Points on a hilly landscape, in no order, each with its height.
A climber steps from a point to whichever of its 2 nearest points has the largest rise for the distance, and stops where none of them is higher. Distance is the straight distance between rows; heights are no part of it.
<1002>: [130 176 143 115 145 106 121 155 132 126 146 131 160 117  87 134 126 161
 104  88 145  71 138 119 131 159  76  95 130  86 148 111 148 173 146  86
 124 114 144 154 121 132  23 153 127 132 142 105 141 133 130 172 142 135
 131 132  86 142 142 158  88]  h=6.14
<965>: [134 153 112 132 144 153 123 110 103 110  92 132 125 139  97 113 164  78
 157 157 138 136 152 144 122 107 145 118 121 103 139 148 150 151 137 160
 141 154 101 136 166  84 201 150 140 103 124 138 140 192 127 134 141 114
 160 117 155 189 107 103 132]  h=4.55
<1048>: [124 155 128 145 125 173  86 200 117 181 120 150 156  88 122 102 135 176
 127  98 147  94  88 104  99 134 139 116 162 121 101 135 187 187 176  99
  76 100 146 109 131  91 112 192 116 151 135 125 116 143  93 154 175 108
 131 173  95  72 138 128  47]  h=3.92
<204>: [128 116 111 128 145 136 151 121 112 120 139 145 121 104 185 110 139 138
 132 121 153 191 156 127 151 138 108 194 109 103 135 114  91 120  64 175
 168 177 143 143 151 124 143 105 107 137 101 129 137 145  84 135  95  94
 140  86 124 149 145 113 163]  h=6.10
<852>: [150 137 105 125 110 144 100 181  85 130 158 177 153  89  85 130 119 185
 107 171 128 129 123 115  82 135 188 104 132 106 163 122 125 129 153 206
  74 121 134 153 136 135 217 120 133 121 129 116  97 138 111 160 156 129
 151 119  78  78 113  68 119]  h=0.74
<512>: [141 142 124 146 138 113  94 113 142 122 118 133 174 178  54 101 166 196
 130 183 171 106 113  97  95 113 130 119 109  97 155 131 135 120 119 175
 144  95 102 188 102 177 126 167 108 120 135 117 119 179 114 154 135 122
 139 143 132 116 140  63 109]  h=5.03
<1042>: [132 130  97 133 128 130 122 159 126  93 152 146 142 115 153 123 107 164
 121 134 158 185 134 121 142 157 140 152  84 113 136 111 106 118  87 198
 136 134 131 210 132 141 138 152 122 112 119 156  96 173 100 145  99 109
 153 106 122 129 125  65 142]  h=6.44
<265>: [ 92 190 106 119  78 143 141 110 149 109 120  91 128 160 163 170  69 168
  71  86 155 187 154  85 157 134  78 110 171 159  98 123  79  62 113  87
 125 120 154 137 191  98  64  74 132  87 149 146 122 116 106  68  91 129
  96 146 138 110 138 152 111]  h=7.25
<531>: [153 128 126 156  89 123  94 144 116 108 122 101 147 131 101 141 131 216
 151 131 161 109 114 118 123 123  90 140 125  71 103  94 154 114 124 158
  97 112 105 193  75 145  97 207 112 168 117 153  93 139 108 113 121 140
 133 161 133  84 106 102  79]  h=7.32
<5>: [163 138 134 147 130 136  92 161 122 128 152  84 166 107  74 128 138 188
 147 127 153  98 130 115 105 128 117 122 163  43 131 106 175 166 160 113
 117 130 107 157 104 134 100 179 110 131  95 128 130 134  91 123 149 112
 146 169 127  80 135 146  76]  h=6.95
<643>: [ 94  89  89 110 149 115 125 126 144 141 129 179 130  62 156 124 124  97
 153  98  87 126 105 139 125 121 176 125 102 168 106 132 138 127 112 175
  95 146 120 134  96 180 199 138 144 124 122 112 125 137 139 129 134 166
 106  91 104 117  98  76 171]  h=6.09
<615>: [167 108 158 135 118 139 109 110 117 109 128 146 121  94 151 132 174  84
 138 141 118 111 149 120 112 147 107 130  88 123 147 152 138 164  98 135
 116 121 109  89 144 182 118  98 138 116  87  75  99 124 157 134 147 152
 163  74  81 136 115 142 136]  h=4.60
<67>: [117 146 136 141 123 133 104 159 139 114 102 118 127 100 135 113  97  71
 162  89 114  91 105 164 156 157  80 146 107 132 118 144 168 189 130  92
 120 113 131 141 111  83  78 182 173 143 123 163 113 146 122 135 125 155
 101 178 134 154 138 160 103]  h=2.73
<947>: [132  83 157  90 134 117 138 104 123 115 116 137 131 112 204 122 134  90
 170 137 114 126 140 142 128 135  93 161  85 158 116 146 117 117  70  97
 134 124 111  78  98 193 106 114 123 125 102  83 122 105 140 128 105 138
 123  91  85 137  99 145 113]  h=5.01
<1025>: [ 55 154 127  83 101 157 201 113 138 115  79 126 138 111 144 125  47 189
 108 165 150 185 165 107 192 110 127 148 176 101 121 110  93  28 106  85
 120 145 152 138 174  92 130 106 123  96 137 149 125 138  71  79  79  74
 102 145 123 128 133 126 151]  h=7.72
<158>: [120 109 139 104 143 165 186 132 144 148  61 109  69 123 138 119 175  72
 151 116 135 161 153 150 155 104 107 150 101 158  82 135  93  83 115 134
 158 149  33  99 156 112 131 117 138 130 114 150 180 142 190  85 111 130
 105 127 172 144  88 147 129]  h=6.43
<523>: [117 130 146  94 131 150 112 132 145 123  87 143 111  76 122 147 113  70
 188  96  96 125 131 139 128 143  96 110 108 154 109 153 141 142 124 127
 115 141 122 129 112 120 106 154 162 115 118 144 107 138 177 137 130 150
 115 123 127 125 124 152 122]  h=3.00
<167>: [112 144 120 119 112 119 122 126 126  93 149 125 161 156 146 118 114 165
 108 109 117 162 110 100 131 142 104 108 164 122 127  86 101 125 133 145
 135 139 146 163 120 109  57 138 105 136 145 165 110 126 127 130  98 144
 135 148 114 111 116 119 112]  h=7.64
<141>: [139 113 184 105 126 160 114 127 153 118 100 126  99 123 184 142 128  77
 121 103 107 103 149 108 173 159  52 143 114 185 161 174 112 133  76  89
 121 132  76 102 138 123 102  89 147 142 119 125 153 100 159 122 125 141
 118 131 156 149 104 183 107]  h=7.12
<1095>: [122 140 129  92 115 140 141 117 133 100 135 151 145  88 105 159  69 119
 140  97  69  37 157 115 126 154 121 111 102 137 181 180 155 103 154 124
  75 136 131 122 122 161 185 109 123 115 146 140 121 126 147 150 119 202
 118 115 107 134 137 111 144]  h=4.26
<898>: [ 94 151 119  80 119 155 190  98 106 115  86 131 163 118 155 121  70 159
 147 133 115 188 138 133 139 118 128 168 135 119 110 142 101  84 108 112
 156 133 169 120 143 114 131  82 115 101 122 145  91 158 104 118  90 123
  98 126 150 140 134 124 136]  h=7.37
<334>: [142 122 101 124 101 127  92 158 102 122 150 143 113 109 170 111 151 133
 120 159 111 181 112 133 109 145 195  96 160 149 136 100 107 107  89 181
  93 189 135 169 154  98 178 122 145 107 123 137  89 134 106 117 122  85
 204 141 154 121 123 117 135]  h=1.07
<656>: [132 133 158 139 158 165  68 219 128 204 147 156 110 124 118  93 143 146
 107  92 108 115 104 112  80 130 163 135 175 132 102 123 152 196 125 137
  71 144 140 128 131  98 141 179 104 152 143  87 123 160  98 203 184  97
 144 162 103 117 124 106  79]  h=3.55
<393>: [117 147  95 135 147 144 109 115  80 144 131 137 151 131 144 118 129 112
 169 108  81 151 102 118 108 115 152 143 156 141 106 160 153 169 110 141
 140 132 173 132 143  99 160  97 111 112 124 139  88 183 102 116 128 164
 125 129 122 102 129 117 107]  h=2.88
<59>: [110 148 118 133 198 159 193 150 115 191 115 145 119 139 127 114 140 136
 108 119 126 157 121 129 153  67 127 169 139 124 107 119 137 106 138 115
 155 144 129 144 158  32 157 120 145 161 140 145 204 120 121  92 131 109
 118 131 165 127 164 114 137]  h=7.85
<519>: [ 97 194 123  83 111 114 139 119 116 105 102 128 174 157 137 154  70 167
  87 121 123 140  97 115 155 153  78 111 150 165 111 109  90 111 153  78
 161 107 176 100 147  85  40  84 148 108 167 142 134 111 121 121  86 132
 100 144 130 128 138 189  79]  h=7.57
<705>: [137 130 105 195 106 111 117  66 127 101 153  91 152 202 148 141 136 136
 123 147 133 132  97 118  89 129 177 137 143 109 128 104 104 147 169 129
 154 121 109 117 132 153 165 107 105  93 114 155 113 150  84  93 114 175
 160 153 158 144 108 101 106]  h=4.37
<12>: [100 139 115 142 171 109 157 142 102 180 118 155 111 123 127 109 182 119
 156 129 141 152 106 149 130  98 112 120 142 129 108 137 138 127 106 134
 122 168 160 164 140  67 144 176 132 164 168 114 195 144 150 141 150  77
 147 141 193 156 139 134 115]  h=7.39
<314>: [ 85 117  89 127  99 113 112 104 157 109  97 145 127 141 128 138 102 143
 140 114 152 134 142 126  97 119 121 143 119 147 121 131  99  83 159 129
 105  95 134 130  83 188  99 141 135 114 162 126 122 109 160 113 122 165
 108  99 124 156 141  60 163]  h=4.71
<1136>: [134 144 157 149 154 154 126 151 128 142 157 123 128 137 112  92 144  87
 126 133 102  84 129 123 100 146 126 100 142 117 133 165 162 203 103  71
 124 135 174  96 176 123 109 135 111 118 122  86 119 117 125 159 175 108
 146 125 130 117 169 142 113]  h=5.12
<110>: [166 123 112 125 141 151  91 175  98 126 160 161 141  88  76 111 119 119
 155 139 126 140 153 119 107 149 140 123 125 109 134 130 125 145 150 202
 122 147 118 139 107 143 166 146 107 118 123 152  89 167 137 188 152 133
 134 135  75 117  85 110 110]  h=0.55
<199>: [143 148 100 142  84 132  86 109 123 109 110  88 120 134 123 138 112  96
 151 155  94 101  99 141 119 137 157 100 100 157 115 155 159 174 177 113
 124  98 134  75 128 109 129 121 149  96  88 143  92 143 137 113 112 187
 119 146 130 119 137 156  89]  h=3.56
<815>: [147 124 120 174 140 125  98 147 118 143 165 126 129 165 153 135 132 111
 136  96 121 108  95 135 114 119 116 138 147 141  92  99 161 195 131 136
 112 115 137 144  93  96 102 159 126 168  87 126 139 125 115 131 146 177
 134 137 140  93 142 135  88]  h=5.75
<291>: [156 101 153 185 128 139 127  90 121 112 153  77 125 181 147 115 178  70
 139 147 129 143 109 167 119 116 174 123 136 108 105 138 133 177 129 112
 159 141 104  71 136 151 169  97 110 101 108 135 120 141  92 114 100 153
 140 133 163 168  89 152 106]  h=4.02
<311>: [126 107 187 111 107 136 106 100 157 129 131 113 103 145 134 117 131 106
  68 112 138  97 171  94 126 160  90 143 126 152 177 168  81 131  86 113
 130 130 106 133 125 186  98  97 102 108 136  90 145  93 145 123 127 113
 117 127 143 184 134 145 145]  h=6.97
<959>: [136 128 172 151 149 169 147 114 128 140 103 115 105 115 153 127 131  82
 122 130 110 130 100 132 158 108  83 123 103 179 132 182 134 130 113  69
 154 111 108  64 157  98  92  78 161 150 119  97 175  82 158 119 124 114
 132 111 159 123 126 174  99]  h=7.71
<155>: [136 159 149 130  92 104 121 124 118 116 138 116 135 171 144 173 108 103
 102 109 105 117  90 166 176 151  87  85 108 183  81  95 143 142 142  87
 170 138 147  83 122  76  61 152 177 158 152 148 148 133 130 112 131 140
  92 156 127 127 128 252 101]  h=2.18
<478>: [109 151 177 116 181 131 172 101 160 157 122 112 111 136 114 120 144 176
 147  97 126  94 168  78 182 155  76 147  77 159 181 139 126  28 117  37
 130 155  88 124 151 141 114 124 130 116 150  99 163  94 109 126 106  99
 114 129 139 142 167  79 161]  h=6.11
<309>: [128  99 139 125 127 139 130 139  83 121 150 149 109 142 175 107 187  89
 122 179 125 180 105 148  96 110 202 125 144  86 134 111 118 148  93 160
 120 176 135 118 146  85 191 135 130 131 135  94 126 119 118 144 136  65
 155 123 160 144 128 130 105]  h=1.27
<1008>: [148 150 160 137 113 185  85 160 103 137 133 138 138 115 137  85 162  87
  93 132 122 102 133 120  96 157 148 109 127 120 120 155 168 213 135  89
 132 138 151  85 187 119 134  99 157  90  90  86  86 123 107 184 184 109
 143 149  88 113 112 175  74]  h=5.58
<967>: [104  88 164  92 164  97 163 124 149 146 150 156  95  94 107 144 120 151
 111 108 110  75 148 146 154 162 148 126  85 127 184 135 171  51 112  84
 107 164 172 144 142 162 209 132 124 106 140 119 137 111 134 129 160  93
 172 105 124 103 112  56 207]  h=5.23
<849>: [137 140 118 147 105 122  87 117 158 113 112 133 115 133 121 149 135 159
 154  96 188 138 146 114 125 131  69 164 115 118  96 108 122 105 138 152
 122  96 109 212  92 166  62 207 107 160 132 144  98 152 143 122 140 151
 105 146 116 137 123  63 105]  h=7.66
<1058>: [113 123 140 124 143 146 181 109 177 167  92 104  78 135 115 122 103 106
 107 118 112 109 149 121 142  85 152 158 143 178 112 148 109  81 153  90
 138 105  89 102 135  91 135  82 133 115 154 153 175  69 163  70 127 120
  87 123 172 156 148 131 173]  h=7.00
<588>: [133 130  96 130  98 117 109 163  99 120 154 157 141 108 133 139 117 156
 101 150 113 142  97 123 127 128 152 122 136 152 128  98 122 117 103 208
  56 131 137 167 127  97 174 115 146 139 118 148  95 129 137  94 143 151
 171 116 116  81 126  90 160]  h=0.90
<497>: [170 157 118 131 111 158  87 154 135  91 136 121 142  76 110 103 134 172
 135 139 170 181 137 105 122 176 118 135 128  87 137 105 143 141  97 168
 145 154 124 156 148 151 106 142 129  86  92 144  81 189  83 169 101  67
 149 135 114 129 104 114  97]  h=6.79
<888>: [147  92  96 153 176  61 121 123 151 132 147 133 133 125 160 104 154 120
 150 189 128 164  89 136 144 129 174 153 106 134 131 123  95  96 105 207
 146 121 123 170 102 168 162 121 125 155 105 131 123 118 129 134 117 108
 141 100 140 102 133 102 158]  h=3.86
<332>: [147 116 122 102 120 117 103 135 122 102 131 130 168 115 168 110 134 147
 131  99 131 175 117 140 125 168 118 120 119  77 134  96 120 163  84 126
 161 151 142 141 104 147  40 128 126 116 104 136 109 154  94 171  85 107
 109 129 108 165  91 150 109]  h=7.22
<1130>: [116 174  95 152 121 146 149 114  63 111 146 121 183 175 137 134 116 139
 117 137 101 130 103 109 122  98 166 131 152 122 126 156 155 150 118 121
 142 106 181 148 138  88 198 109  93 130 117 151 127 135 118  65 117 186
 132 145 141  85 140 106 102]  h=2.70
<907>: [117 139 168 170 155 179 125 191 155 163 150 134  91  96 120  97 144  75
 126  82 119  70 116  97 105 165  92  83 119 111 139 173 202 201 108  72
  88 157 131 134 170  94 120 186 117 141 137 133 150 156 115 175 186 108
 137 157 146 142 172 146  98]  h=4.67
<1011>: [ 97 164 124 144 111 118 125  72 137 128 129  81  94 164 122 127 111 154
 109 103 155 203 121  94 113 109  71 146 176 154  72 112  79  83 153 107
 133 133 147 140 129 117  61  83 118  98 152 131 126 102 106  70 129 104
  78 143 142 132 120 142 119]  h=7.60
<835>: [132 170  95 158 102 123 168 107  90  76 155 119 183 175 110 143 121 156
  76 159 130  92 158  93 126 143 142 138 185  82 160 102 131 152 122  99
 153 103 163 119 139 147 179  83  76  88 119 132 121 154 106  86 127 164
 145 138 108  82 148 105 142]  h=2.55
<338>: [133 148 137 132 146 142 114 101 151 112 138 104 148 155  55 113 166 141
 130 154 155  65 171  95  99 139 112 118 146 102 174 133 156 144 151 124
 134 124 139 141 132 181 118 168 105 114 134 107 107 144 144 155 144 112
 158 123 116 140 178 103 119]  h=5.33
<302>: [126 112 127 113 116 152  75 202 110 162 152 158 120 146 154 120 152 112
 135  90  82 135 104 138  65 144 189 128 153 131  73 106 134 150 127 157
  58 132 150 123 109  84 139 161  98 153 135 147  73 138 100 151 173 112
 123 175  93 118 139 108  80]  h=3.20
<759>: [143 157 144 121 119  98 131 100 134 137 124 106 145 161 139 141 125 157
  76 105 150 148 130 105 136 136  81 109 145 118 136 117  91 126 130  81
 143 122 135 112 112 108  48  64 149 121 139  84 163  77 143 142 113 137
 116 116 121 138 111 208 102]  h=8.02
<514>: [133 144 126 131 103 101 115 176 119 130  96 115 114  84 141 141 110  75
 115 109 103  91  66 187 179 150  72 104  91 199 109 148 158 167 147  75
 155 123 140  96 133  69  75 169 175 167 155 160 157 149 140 120 147 121
  82 155 125 172 143 228 112]  h=2.44
<21>: [120 109 123 108 137 124 127 100 131 110 131 142 131 139 100 126 119 133
 127 140 146  79 158 133 127 115 143 117  92 101 174 132 122 110 142 152
  98 105 121 137 107 173 159 165 101 120 150 121 140 135 168 143 132 140
 133  96 115 174 139  41 160]  h=4.98
<577>: [ 99 129 121 105 117  84 136 145 152 131 140 140 130 161 115 143 134 176
  82 147 135 124 121 127 154  93 153 119 156  70 144  87 130  90 164 172
  91  87 179 172 105 134 127 139 121 178 145 152 147  70 144 148 124 110
 138 107 116  92 147  84 165]  h=1.45
<20>: [124 122 103 130 165  95 137 133 192 157  94 146 105 101 144 139 169 104
 194 130 133 140 118 137 163 107 118 135  98 179 102 111 131  75 135 146
 145 126 114 140 119 150 120 174 163 165 135 134 129 111 200 110 113 108
 144 115 168 105 123 100 177]  h=0.94
<305>: [132 140 150 136 216 151 177 144 140 159 150 153 136 112 119 130  89 164
 145 105 113  56 134  84 150 117  73 161 100 165 162 138 152  77 121  43
 115 112 145 113 120 112 107 118 129 162 142  77 175  80 114 164 117 138
 121 111 119 131 187 103 151]  h=6.53
<896>: [134  68 119 116 156 117 114 145 141 157 150 178 106  62 117 129 130 126
 135  91  84 117 131 126 131 125 164 104  72 147 157 156 161  94 117 137
 102 150 144 163 137 185 218 161 135  91 139 105 120 134 151 146 149 129
 159 117 118 133  91  47 167]  h=5.65
<653>: [ 86 151 126 128 159 145 196 108 138 154  92 114  86 138  94 129  99 140
  83 140 137 124 164 134 174  62 165 191 160 116 114 116 123  97 165  97
 147 105 109 123 150  85 181  97 109 146 121 161 214 114 115  66 133 111
  93 141 170 146 134 100 168]  h=7.44
<1080>: [144  73 178 118 121 156 136  81 111 125  87 139 130 155 184 119 155 135
 116 153 182 172 150 152 120 117  98 174 128 124 140 137  87 109  88 136
 160 132 101  90 112 184 101  98 105 141 128  78 113 136 114  87 110  99
 129 112  99 162 116 135 122]  h=5.44
<418>: [139 121 114 110  82 114  99 135 104  87 132 141 158 163 156 151 115  68
 144 148  93 129 113 160 103 164 163 152 109 140 114 113  96 164 135 130
 136  97 130  67 100 112 118 106 150 117  88 132  93 121 129 130 105 195
 104 130 107 142 105 192 100]  h=3.87
<817>: [154  72 137 133 129 110 129 127 132 113 138 138 102 113 142 118 176 119
 116 176 130 149 139 126 144 132 153 124  83 116 159 137  91 121  75 175
 127 130 115 104 130 188 154 105 129 120 113  77 129 116 142 143 129  89
 153  74 103 156 116 108 175]  h=4.22
<445>: [ 76 147 144  85 153 143 187 118 138 165  66 146 117  74  85 155  67 201
 111 161 157 158 180 135 200 105 127 150 138  75 142  97 117  90 119  85
 133 177 151 157 159  90 183 105 157 127 112 118 142 131  91  85 113  56
 121 115 100 147 129 112 153]  h=8.12
<476>: [120 149 111 144  96 111 103 105 151 122 132 112 111 154 134 157 114 127
 124  71 160 149 127 125 131 141  71 163 162 147  86  89 107 111 148 133
 130 111 122 157  90 120  23 159 111 146 143 151 124 127 133 107 130 141
  93 160 123 128 119 147 130]  h=8.03
<934>: [153 112 105 176 125 116  89 101 151 120 143 107 149 161  83  99 154 157
 134 163 162 103  96 114  79 132 162 134 143 122 145 116 121 150 185 150
 137  75  49 133  78 183 146 138 123 124 120 134 140 146 118 129 110 187
 117 159 136 130 106  79 107]  h=4.70
<942>: [145  72 158 123 134 113 134  96 135 131  89  76  97 141 142 100 173  94
 151 141 177 154 153 148 135 108 116 139 115 134 124 158  73 110 101 161
 179 149  51 114 125 183 112 110 112 137 133 127 156 130 150 110 119  91
 123 127 152 159 108 156 129]  h=5.89
<771>: [154 103 138 135 117 166 119 108 106 102 115 109 102 112 115 118 188  73
 139 165 128 124 145 144 106 125 143  86 107 130 182 166 123 131 111 160
 133 184  40 112 169 163 190 134 134  90 147 133 140 181 137 148 129 103
 124 130 155 202 110 132 127]  h=4.92
<763>: [126 120 125 124 113 102 159 104 105 131 128 123 116 159 135 133 126 128
 115 188 121 137 160 130 134 105 156 125 149  97 150 124 119 129 139 132
 130 107 145  97 126 116 167  86 114 118 130 121 127  72 143 112 144 108
 153 118 132 110 139 129 165]  h=2.15
<929>: [145 107 152 161 120  86 152 108 114 141 161  64 138 180 170 135 146 171
 114 123 131 179 103 126 154 150 119 105 150 101 135 109 124 154 124  71
 171 119 126  94 143 116  91  66 149 147 117 110 105  89 119 123  87 136
 145 149 136  89  95 209  81]  h=7.45
<97>: [134 101 116 143 126 126  90 130 121 135 126 115 137  83 133 115 145 118
 176 140  90 151  82 142  95 116 170 126 127 111 103 134 159 182 129 146
  97 161 109  91  98 156 146 129 133 116 114 110 107 149  80 141 122 125
 131 134 117 107  98 145 102]  h=3.22
<900>: [145  82 129 154 131 117 106  83 157 111 120  85  95 134 107 100 168 117
 174 181 156 122 144 144 100 127 154 112 117 136 167 164 106 114 137 149
 151 141  30 128 109 198 150 146 105  94 149 134 117 139 130 141 133 101
 129 144 154 182 103 139 141]  h=5.38
<492>: [165 123 145  98 163 138 135 157 117 118 142 146 126  91  51 135 121 127
 147 119 109 134 168 143 129 159 129 111  94  90 159 134 115 130 104 184
 150 155 174 167 144 160 165 151 103  99 141 129 112 197 129 165 128  91
 135 113 116 146 101 103 153]  h=0.36
<753>: [134 158 102 147 134 132 123 105 115  96 148 108 166 152 100 123 148 130
 109 181 141 141 156 126 134 123 140 132 151  95 156 110 133 163  94 156
 154 154 125 150 175 129 208 137 141  84 119 110 136 182 106  95 131 104
 153 111 132 159 144  91 168]  h=4.27
<1019>: [ 90 145 132 104 158  99 141 122 141 146  88 141 126  49  81 162 102 169
 107 121 135 106 152 138 167 101 137 101 108 116 161 146 178 101 149 110
 111 118 171 155 121 154 201 107 157 117 120 113 143 116 147  85 118 111
 152  94 125  89 119  81 186]  h=4.86
<1144>: [129 123 140 147 146 176  98 185 123 190 127 164 103  60 128 140 126 125
 140  56 144  67 106 139 112 142  95  93 130 115 130 141 197 177 144  85
  99 125 159 153 139 111  93 210 135 170 147 122 108 151 122 181 191 110
 155 155 103 142 164 133  89]  h=4.28
<1005>: [139  96  91 125 136  64 104 131 135 142 154 135 146 117 156 120 149 142
 178 134  92 170  80 133 114 142 157 127 126 132  98  98 137 115 102 162
 123 137 106 146  83 163 103 132 129 162 115 132  84 128 142 139 110 131
 134 120 124  70 120 125 135]  h=3.58
<398>: [164 137 137 134 118  93 108 138 125 139 195 117 113 168  83 128 149 119
 125 174 159 106 132 143 115 112 183  90 144  96 156 140 136 122 173 173
 125 111 112 113 135 124 158 119 116 114 122 122 119  76 145 160 158 129
 144 123 138 102 143 146 138]  h=1.91
<440>: [122 133 130 144  86 129 152 113 124 108 139 138 138 193 190 144 110  94
 115 115  92 139 100 140 158 142 103 143 106 185  77  76  99 109 146 107
 160 152 142  95 138  75  65 138 118 147 120 178 110 117 123  95 107 139
 124 150 142  93 150 193 122]  h=1.95
<85>: [ 81 153 102 108 111 135 130 158 141  99  94 140 163  64  65 162  68 166
 104 122 126  86 145 135 116 114 142  88 125 107 154 147 154 132 176 136
  81  94 161 140 110 150 168 120 159 113 144 144 112 127 161 140 116 162
 123 107 107 118 133  81 159]  h=4.58
<697>: [143 105 146 132 161  91  94 127 169 150 155 137 110 175  82 145 131 142
 107 168 168  88 109 122 124  88 159 103 158 102 170 135 124  82 166 177
 137  68 133 175 131 159 114 166 120 167 136 136 147  81 161 172 135  98
 147 141 140 115 181 108 157]  h=1.65
<709>: [112 107  90  79  99 115 168 100 110 102 139 159 173 107 179 122 117 183
 143 154 120 211 143 132 113 124 167 113 144 113 132 129 124  91  89 162
 139 157 143 131 124 144 154 101 123 110 119 151  77 129  98 170  68 118
 117 107 142 111 117 106 150]  h=6.99
<717>: [135 139 116 139 123 150 134 121 135 135 148 102 135 181  87 137 125 110
 113  92 133 150 147 139 143  94 139 134 146 128 112 107 129 146 138 178
 156  98 108 159 120 106 160 116 114 119 120 179 153 132 128  96 134 166
 112 141 139 155 102  91 137]  h=5.02
<877>: [140 160 150 131  97 142  90 162 103 105 166 116 157 108 172 114 145 167
 105 130 137 144 120 120 100 154 156  97 130  84 117 108 153 170 116 100
 104 147 143 110 167 108  75 121 128 111 102 105  79  99 120 154 168 102
 163 134 100  82 107 209  62]  h=6.08
<880>: [112  91  85  92 114 112 167 105 114 130 115 160 129  82 140 142 140 146
 190 116 121 199 138 159 137 115 167 118 111 117  99 128 131  80 118 166
 143 154 157 131 115 158 187 127 160 111 155 129  90 148 149 140 104 124
 104  94 113 129 106 108 168]  h=6.59
<415>: [149 126 114 156 134 155 132 133 139 136 133 119 149 172 148 134 117  46
 141  77 115 117 119 145 146  97 109 157 126 195  75 115 141 161 130 135
 152 110 115 135 118  85 136 150 145 162  93 166 155 138 127  93 125 201
 105 139 153 122 140 140 135]  h=5.37
<24>: [142 141 162 130 179 133 142 125 136 140 129 108  95 112 160 134  89 117
 145 101 104  86  89 125 129 121  79 136 109 189 138 155 162 126 129  54
 110 110 122  98 135  86  88 130 126 179 137 115 183 106 111 152 144 155
 137 116 141 143 164 187 114]  h=7.08
<1006>: [172 135 135 123 125 109  97 159 148 112 158 113 164 111  98 127 153 163
 122 124 125  97 145 122  90 158 119 123 132  71 131  95 155 162 151 112
 118 111 130 136  99 148  68 117 118 111 110  89 103 113 123 185 151 123
 137 127  89  77 109 158  80]  h=6.52
<164>: [126 130 124 148 106 147 146  89 115 109 134 107 126 135  89 143  84 105
  93 121 105  74 174 108 137 134 134  99 142 129 176 165 129 142 169 108
 110 125  87  82 141 149 189  84 122  91 143 131 170 120 148 126 144 189
 103 101 128 148 125 148 177]  h=4.38
<632>: [ 74 132  98 100  96 121 144  93 150  97  78 128 112 155 133 163  78 108
 125 131 141  87 129 130  99 104 131 172 122 192 106 148 105  81 185 110
 121  69 151  96  91 129 105 110 124 129 152 147 131 109 147  91  97 174
  79 121 130 150 182 116 167]  h=4.46
<742>: [149 105 158 109 164 129 145 177 116 144 150 165 126  92  99 139 102  94
 118  46 122 102 165 131 146 153  77 138  68 114 124 143 127 131 113 119
 132 124 165 158 121 147 128 149 124 120 141 130 141 148 147 153 134 131
 136 102  86 130 108  65 163]  h=0.17
<729>: [137 128 153 137 149 124 138  90 138 113 138  79 115 166  88 111 151 130
 137 110 146  85 162 109 119 132  57 119 145 112 161 136 139 146 138  76
 144 121 126 118 123 134  54 148  82 138 127 111 159 131 124 143 144 110
 134 117 132 136 170 185 134]  h=5.72
<1087>: [137 126 156  92 122 188 178 144 161 152  83 133  87 112 123 122 101  58
 152 116 121  88 135 130 150  97 118 163  89 221  86 141  88  69 124  92
 130 126  68  78 136  92 119 108 164 132 139 141 174  92 154  76 115 143
  88 136 152 148 131 173 104]  h=6.98
<687>: [111 116  99 139 125  80 140 102 159 160 118 144  96 164 128 160 142 135
 129 156 181 130 134 128 162 101 109 162 136 162  81  80 109  48 160 176
 148 129 119 148 122 103 115 158 156 176 138 152 149  97 161  83 124 118
 133 139 190  96 184 108 182]  h=1.12
<488>: [123  85 102 117 125 127 164 121 104 126 131 149 138 135 206 121 131  98
 126 136  70 185  94 160 128 112 159 147 121 183  77 100  95 116  92 117
 148 145 148  85 132 104 138  94 133 150 111 143 112  91 126  95  98 144
 122 111 125  89 126 172 137]  h=1.72
<8>: [145  93 141 163 183 125 129 170 127 166 142 132  65 109 108 103 168 108
 147 105 130 124  85 141 107  99 127 123 115 125 125 137 144 161  93 136
 107 155 121 156 131 116 116 208 115 178 134 123 204 154 124 178 172  96
 144 147 159 134 114 128 121]  h=6.86
<670>: [115 121 106 106  89  79 144  97 126 103 115 136 139 179 156 150 110 114
 125 169 114 113 117 142  90 151 147 143 141 132  99 122  87 103 159 102
 131  59 143  74  89 141 107  62 136 129 140 125  97 102 139 107  90 186
 103 127 118 133 117 151 129]  h=4.17
<834>: [144  94 133 164 153  98 105 190 131 158 159 121 107 104 154 103 120 118
 137  90  86 123  82 135 114 137 126 100 134 135  97  96 156 200 116 115
 101 154 113 128 100 111  78 178 127 187 131  98 170 133 110 166 172 123
 120 141 130 135 115 173 111]  h=6.26
<561>: [103 127 160  96 128 133 127 132 157 144 132 126 105 129 101 121 107 123
  84  94 142 142 166 110 147 131  98 117 133 141 140 138  76 131 140 120
 159 119 135 127 124 125  73 101 118 122 136 119 174  75 161 124 122  96
 105 107 132 177 103 132 151]  h=7.48
<559>: [124 132 139  86 142  54 140 131 140 154 141 141  98 155 126 126 128 158
 119 195 163 136 117 128 185 111 141 137 157 108 139 113  91  63 162 172
 136 124 168 196 138  73 147 134 138 176 154 145 192  89 140 100 132  82
 163 131 162 111 165 113 172]  h=1.28
<974>: [134 147 106 143  81 127  97 101 121  83  80 120 125 106 117 163 101 114
 194 130 129 124 124 153 122 152 119 121 127 142  98 143 140 141 169 153
 111 123  94 105  89 147 103 173 166 128 107 144  72 162 134 129 131 184
 119 133 107 127 106 130 110]  h=3.28
<630>: [110 140  83 159 101 103 155  86 120  99 126 110 139 122 106 139  79 136
 104 126 138 117 143 132 136 105 150 126 155 114 140 130 115 143 164 151
 130 119  98 131 104 162 185  72 125 113 135 151 150 131 132 106 124 169
  64 113 124 140 112 103 192]  h=4.69
<159>: [129  88 146 119 105 137 139 122  80 127 136 135 136 148 214 121 179 113
 113 165 109 199  99 167  97 111 183 107 144 120 139 125 105 148  82 137
 122 146 157  69 144 112 159  79 126 137 121  93  69 117 114 132 119 119
 148 118 116 115 118 156 100]  h=1.48
<90>: [107 170 117 121  95 129 154 108 122 109 112 107 171 156  75 136 116 128
  92 174 140 105 159  99 105 137 155 105 154 100 166 146 139 151 133 106
 165  94 155  88 176 145 149  68 106  60 138 110  96 109 142 112 127 128
 126 105  99 123 153 144 134]  h=2.38

Where does a climber stop that starts at each point below?
<398> => <942>
<705> => <476>
<1005> => <942>
<492> => <476>
<85> => <445>
<742> => <445>
<164> => <59>

For each start below, name every point that the climber comes to, in order.
<559> => <577> > <697> > <398> > <763> > <90> > <835> > <1130> > <393> > <97> > <1005> > <888> > <817> > <615> > <947> > <1080> > <942>
<974> => <199> > <418> > <670> > <632> > <314> > <21> > <338> > <729> > <1002> > <1006> > <5> > <531> > <849> > <476>
<291> => <705> > <934> > <512> > <338> > <729> > <1002> > <1006> > <5> > <531> > <849> > <476>
<1048> => <1144> > <907> > <1136> > <1008> > <877> > <1006> > <5> > <531> > <849> > <476>
